Each row is a point on a landscape with many valleys, with its height.
From any point a ball rolls to the lowest of the 5 points nearest to it. It stops when none of these is lower. Distance is the straight distance between rows; heights are no part of it.
j_687: [128 107  73 164 134  90 200 107 149  94 103 108 145 133 129 122 115 145
 196 147  95 144 138]  (h 4.99)
j_25: [146 138 181 118 128 128 138 173 118 167 100 112 114 131 146 161 166  97
  91 106 126 108 143]  (h 4.74)
j_322: [131  87 132 161 146 134 164 135 153 156  80 163 109 159 118 157 117 128
  66 100 163 111 158]  (h 8.27)
j_327: [ 98 164 126 154 128 145  84 183 158 134  93 112 135  67 163 133  83  99
 154  80  99 107 122]  (h 7.16)
j_835: [128 123  90 132  87  63 127 162 118 108 115 204 110 124  81 123 142 120
 126  96 122 115 131]  (h 5.32)
j_817: [155 118 189 102 175 129 130 110 112 123 154 129 110 118 107 148 181  96
  62 152 181 143 154]  (h 0.16)
j_941: [112 160 165 107 148 174  89 158 160 178 131  82 151  92 164 153 127 136
 108 102 108 124 109]  (h 5.95)
j_89: [161 158 129  97 137 111 124 146  67 110 135 168 123 133 105 133 135  78
 150 139 109 127 154]  (h 3.34)
j_970: [142 173 168 111 139 116 122 173  79 179 116 172 124  60 142 156 114  57
  98 123 132 147 149]  (h 3.77)
j_849: [148 106 164 133 169 150 152  90 153 158 102 168 148 117  76 151  96 149
  75 128 152 161 130]  (h 6.71)
j_157: [131 130 148 133 155 155 120 159 168 176  83 133 139 109 141 156  86 122
 111  95 120 125 128]  (h 4.86)
j_317: [ 69 156  88 169  95 107 122 168 162 124 100 151 126  54 164 151  81  82
 198  69  80 103 137]  (h 7.30)
j_833: [143 108 147 147 133 141 142  81 159 118 147  95 118 167 135 133 153 154
  98 171 161 120 136]  (h 4.73)
j_641: [130 123  83 142 134 118 139 127 113  66 152 117 103 186 143 105 171 143
 169 142 119 112 128]  (h 3.59)
j_542: [126 108 112 140 151 153  95  57 153  89 161  77 132 153 122 100 151 154
 120 176 171 135 118]  (h 3.19)
j_978: [117  94 150 124 147 163  60  63 145  96 189  93 114 145 128  98 186 127
  79 176 195 119 100]  (h 4.98)
j_871: [136 124 161 143 120 183 134  69 164 162 163  85 149 150 125 118 132 212
  98 125 148 132 107]  (h 2.01)
j_996: [117 124  85 149 125 139 178 110 134 112 125  97 142 170 132 101  94 169
 171 135 104 140 116]  (h 3.13)
j_546: [118 147 114 133 127 167 168  84 153 149 148  71 157 124 151 133  99 175
 163 167 109 148 123]  (h 1.29)
j_448: [143 127 142 115 122 119 106 158 107 117 141 112 119 192 137 104 160 126
 119 124 127 120 110]  (h 7.59)
j_658: [137  91  88 155 112  89 164 135 145 109 108 152  98 170 101 129 124 142
 122 117 126 138 130]  (h 5.15)
j_683: [136 153 185 112 131 142 107 202 116 175  93 167 115  76 150 141 128  66
  85  99 139 130 138]  (h 5.22)
j_246: [ 57 131  89 169  85 114 113 182 159 136  96 189 111  78 154 133  96 138
 170  43  78  95 111]  (h 7.57)
j_962: [160 122 108 123 142 110 161 157 113 123  96 158 108 121 106 158 124  80
 109 137 129 137 175]  (h 3.58)
j_172: [160 150 197  78 166 158 115 134  77 140 177 141 160 113 106 135 158 103
 125 162 137 150 120]  (h 4.36)
j_611: [150 122 158 113 133 122 141 149 135 166 106 141 125 137 115 154 124 116
  95 129 129 130 135]  (h 4.97)
j_95: [135 131 116 128 111  95 127 172 125 157  70 193 120 122  87 136  87  98
 102  96 123 129 132]  (h 3.71)
j_288: [146 124  92 140 134 104 155 110 135  92 131 114 106 145 139 134 149 125
 157 147 125 127 139]  (h 3.45)
j_707: [123 161 176 123 125 180  54 209 153 173 105 119 146  70 161 126 115 106
 105  78 141 103  98]  (h 6.61)
j_776: [150 106 122 128 185 148  99  82 126  84 174 118 159 147 109 115 148 140
 118 188 154 159 140]  (h 3.57)
j_735: [125  64 124 124 192 122  91  60 158  75 158 144 109 123 129 132 155  96
  73 200 181 120 157]  (h 2.10)
j_669: [ 95 160 102 109  69  66 146 127  89 101 152 169 139  65 136 119 128 122
 208  99  82 102 151]  (h 4.42)
j_441: [132  65 152 153 162 148 147  48 164 134 125 156 104 125  80 136 127 153
  55 146 211 157 151]  (h 5.81)
j_866: [132 106 112 170 141 107 150  63 159  84 150  61 123 130 150 118 160 135
 139 202 149 138 163]  (h 5.44)
j_832: [135 106 162 130 118 145 118  73 143 119 156  72 111 140 146 142 171 137
 100 148 183 122 136]  (h 4.47)
j_980: [134  78 130 163 151 151 111  56 173 115 140 121 134 160  98 125 132 177
  80 162 190 135 123]  (h 6.43)
j_778: [151 142 140 114 117 149 124 150 112 125 124  73 128 169 160 126 153 139
 108 132 121 124 123]  (h 5.84)
j_99: [132 124 130 140 111 155 143 110 155 153 116  87 147 156 123 128 109 176
 128 122 119 130 108]  (h 3.55)
j_953: [120 123  90 144  84  88 150 163 139 146  87 157 123 147 124 129 103 157
 149  63 105 102 118]  (h 8.58)
j_255: [117 173 126 114  95 102 105 184  57 131 133 135 117 126 159 127 122  99
 170 108  87  98 120]  (h 3.50)
j_403: [148 133 180  90 157 141 121 111 109 135 162 123 137 103 116 142 169 126
 123 179 139 160 144]  (h 3.15)
j_984: [ 96 146  94 173 108 137 128 179 174 142  90 116 122 103 178 137 101 135
 157  77  77  87 127]  (h 7.52)
j_619: [143 127 108 129 158 153 113  88 107  72 187  76 157 165 150 113 143 134
 159 176 135 123 157]  (h 3.05)
j_69: [ 96 143  95 129 102 123 158 169 159 137  98 106 150 108 161 138 114 115
 188 103  74 119 128]  (h 7.06)
j_193: [123 172 116 107 117 156 133 121  98 128 157  53 154 139 158 109 106 133
 191 143  97 123 130]  (h 1.86)
j_950: [150 161 164 109 123 111  84 175  76 164 106 187 133  92 121 134  95  72
 109 107 111 120 107]  (h 4.63)
j_684: [ 36 152  61 196  98 135  79 169 171 109 106 160 143  73 157 105  51 134
 200  50  78  96  94]  (h 8.06)
j_717: [152 127 112 141 162 114 132 107 142  79 125 129 127 155  94 119 124 137
 118 164 152 144 136]  (h 4.30)
j_197: [118 117 180  89 149 151 138  67 138 150 164 101 128 107  95 138 151 155
  99 166 156 176 138]  (h 4.64)
j_417: [132 120  78 139  96 146 157 148 146 131 112 100 133 171 171 117 115 162
 155 104  86 113 118]  (h 5.45)
j_859: [ 90 152  81 122  60  75 102 148 115 119  99 184 105  74 130 136  89 123
 179  71  84 126 105]  (h 3.87)
j_371: [130 155 122 131 127 119 146 162 125 170  83 150 128  70 129 149  89  73
 123 131 110 141 149]  (h 3.17)
j_361: [162 158 157  87 133 149 129 143 110 151 142 106 159 118 124 124 134 123
 132 139 110 136 120]  (h 4.40)
j_437: [133 144 149 118 125 154 110 181 128 168  94  96 129 130 151 132 113 136
 112 103 125 103 102]  (h 6.72)
j_425: [113 130  81 170  94 132 185 131 154 126  92 102 135 127 159 144 106 146
 177 110  82 104 131]  (h 6.45)
j_449: [167 127 185 114 153 118 117 174  87 133 128 149 118 155 137 125 171  93
  85 125 149 124 135]  (h 7.65)
j_894: [129 105  93 140 194 122  85  67 139  55 163 121 118 144 144 107 144 125
 119 196 153 120 154]  (h 3.31)
j_508: [133 131  80 124 127  91 159 136 104 121 102 165 139 122 108 127  93 130
 160 133  97 141 130]  (h 2.38)
j_488: [130 135 102 121 123 120 145 126 131 117  96 121 128 166 109 118 108 154
 144 124 105 131 112]  (h 0.31)
j_591: [134 115 166 105 157 164  95  92 110 122 184 103 143 160 103 103 151 163
  89 151 173 155 113]  (h 3.33)
j_135: [ 99 136  68 136  83  74 172 126 108 112 111 157 147 112 121 111  97 150
 224 110  86 129 114]  (h 3.60)
j_509: [104 142  91 142  92 119 105 181 143 148  86 161 129 124 137 123  68 140
 140  58  87  95  97]  (h 7.68)
j_154: [118  84 158 130 173 147  60  26 149  95 193 123 110 102 122 133 171 142
  95 190 186 131 126]  (h 3.94)
j_759: [146 125 124 133 127 142 129 135 140 138  89 137 154 161  80 121  80 136
 126 110 117 140 113]  (h 3.11)
j_177: [136 167 156 120 120 137  89 189 111 169 110 143 122 143 135 120 112 122
 127  90 115 109 103]  (h 6.00)
j_969: [128 134 100 108  87  78 144 180 116 143  96 180 103  93 116 153 118  96
 149  85 114 106 139]  (h 5.06)
j_773: [159 144 179  89 130 139 115 170  91 160 130 138 141 153 125 106 139 102
  88 108 133 130 102]  (h 6.99)
j_747: [126 134  95 131 111 121 150 113 105  95 144  77 142 178 154 119 142 136
 175 156 118 115 123]  (h 2.62)
j_987: [114 110 114 115 104 183 140  79 141 154 157  40 140 157 149  99 118 184
 123 142 144 129 115]  (h 1.11)
j_438: [119 131 120 110 128 213 102  67 120 117 201  65 129 156 119  81 150 180
  99 150 182 135 109]  (h 1.96)
j_281: [114 122 113 127  80  78 122 173 112 141  94 201 111 146 111 123 103 120
 106  59 107  98  96]  (h 5.76)
j_226: [137 145 134 128 119 108 135 161 137 155  90 128 121 105 139 170 116  92
 118 134  99 121 126]  (h 3.56)
j_2: [105 108  57 174 108  86 191 118 142  77 139 112 124 164 138  89 146 163
 184 138 111 117 135]  (h 5.55)
j_526: [ 85 126  72 117  60  75 167 140 147 105 127 143 142 106 157 100 128 170
 220  80  87 103 104]  (h 5.82)
j_813: [150 168 119 124 119 125 152 153  93 112 139  94 128 128 162 144 141 104
 178 143  91 124 152]  (h 2.40)
j_56: [123  78 126 116 208 140 108  61 146  82 169 169 116 117  83 140 150 123
  79 203 193 175 168]  (h 0.46)
j_690: [112 150 104  87  72  49 120 149  76 104 139 201 118  80 104 145 129 102
 172 102 103 118 142]  (h 3.70)
j_891: [138 104  93 189 149 129 149  52 167  84 142  94 133 156 103 101 129 145
 119 184 153 142 134]  (h 4.46)
j_144: [113  87 177 106 141 156  88  78 129 127 200 113 109 118  97 116 194 160
  95 168 192 175 108]  (h 5.21)
j_889: [139  89 168 126 184 124 100 115 140  88 151 141 113 180 119 120 168 102
  58 161 172 136 133]  (h 5.27)
j_948: [149 131 126 113 127  87 115 181  74 108 122 176 100 155 108 136 160  93
 126 109 116 118 147]  (h 4.76)
j_934: [133 112 150 152 137 142 164  83 166 137 118  96 132 129 126 154 125 152
  96 142 150 147 150]  (h 4.24)
j_643: [155 154 106 117 146 116 136 131  84 117 120 144 150 132 113 128  94 104
 178 161  99 146 127]  (h 2.77)
j_23: [112 155  96 108 124  98 119 148 113 142  87 192 150  84 106 142  60  88
 150  95  92 131 126]  (h 2.88)
j_920: [113 100 196 107 117 187 113 111 149 182 151 121  94 110 115 136 159 189
  92 113 163 163  92]  (h 0.68)
j_145: [154 146 187  78 164 146 142 136 112 159 133 158 143  82  97 140 136 102
  76 171 157 167 141]  (h 2.93)
j_697: [136 132 174 122 145 133 155 116 141 157 122  99 111 134 149 159 163 102
  81 147 156 129 161]  (h 2.86)
j_809: [141 130  98 134 129  73 155 155 106  93 129 156 111 156 109 122 134 124
 157 131 105 138 142]  (h 3.18)
j_357: [138  91  84 221 119 157 187  55 184 144 124 105 146 171 149 133  90 171
 134 137 131 107 130]  (h 6.25)
j_299: [122 120 177 119  94  96 127 198  97 165  76 179  99 116 134 135 122  73
  80  72 138 101 112]  (h 7.56)
j_652: [124  90 193  96 176 163  73 104 131 123 183 153 115 144 112 111 197 122
  50 149 176 139  94]  (h 7.79)
j_995: [154 123 136 116 190 139  98 112 108  84 175 115 128 177 123 115 174 118
 118 160 130 122 144]  (h 4.12)
j_569: [124 133 132 133 106 109 100 190 129 162  61 166 111  81 140 148  97  87
 113  64 134 100 118]  (h 5.10)
j_204: [116 140 101 129 139 168 134  68 125  85 180  65 159 170 120  89 123 167
 154 173 144 145 124]  (h 2.63)
j_401: [103 146 142 127 107 197 124 101 148 168 150  47 130 124 177 117 125 188
 123 119 129 130 128]  (h 0.34)
j_550: [125  98 147 131 135 138 117  15 135 114 205  61 117  94 127 137 172 149
 145 190 157 154 144]  (h 5.26)
j_555: [117 134  95 128  75  91 147 157 101 116 105 144 112 120 141 104 153 138
 182 102  96 106 113]  (h 5.50)
j_179: [ 88 164 104 111  86 135 110 165  77 113 128 108 138 105 174 100 112 100
 207  96  66  94 109]  (h 4.19)
j_93: [122 112 214  98 164 161 130 139 141 193 135 147 145 102 108 138 144 137
  66 108 157 163 102]  (h 6.66)
j_758: [158 121  98 109 137  83 153 147 100 110 118 196 112 128  65 131 146  79
 117 137 144 129 169]  (h 4.10)
j_662: [143 119 126 146 139 128 160  94 141 125 109 116 145 141 102 153 107 153
 109 163 139 170 151]  (h 5.07)
j_359: [107 166 109 107 105  75 103 154  83 132 118 179 138 102 119 122  76  87
 190  95  77 142 119]  (h 3.08)
j_630: [135 127 134 156  91 133 152 164 145 138 104  74 113 160 176 128 146 144
 126  97 105 101 127]  (h 7.35)
j_794: [156 126 169 105 134 148 126 150 130 162 125 131 144 133 114 126 131 129
  96 129 138 137 114]  (h 5.41)

Where does a ball stop that starts at each point below?
j_157 | j_488
j_978 | j_401
j_891 | j_401
j_980 | j_401
j_776 | j_401
j_509 | j_488
j_281 | j_488
j_969 | j_488

Write out the way that a ball takes from each point below.
j_995 | j_619 > j_747 > j_193 > j_546 > j_401
j_962 | j_371 > j_23 > j_508 > j_488
j_707 | j_683 > j_970 > j_145 > j_817
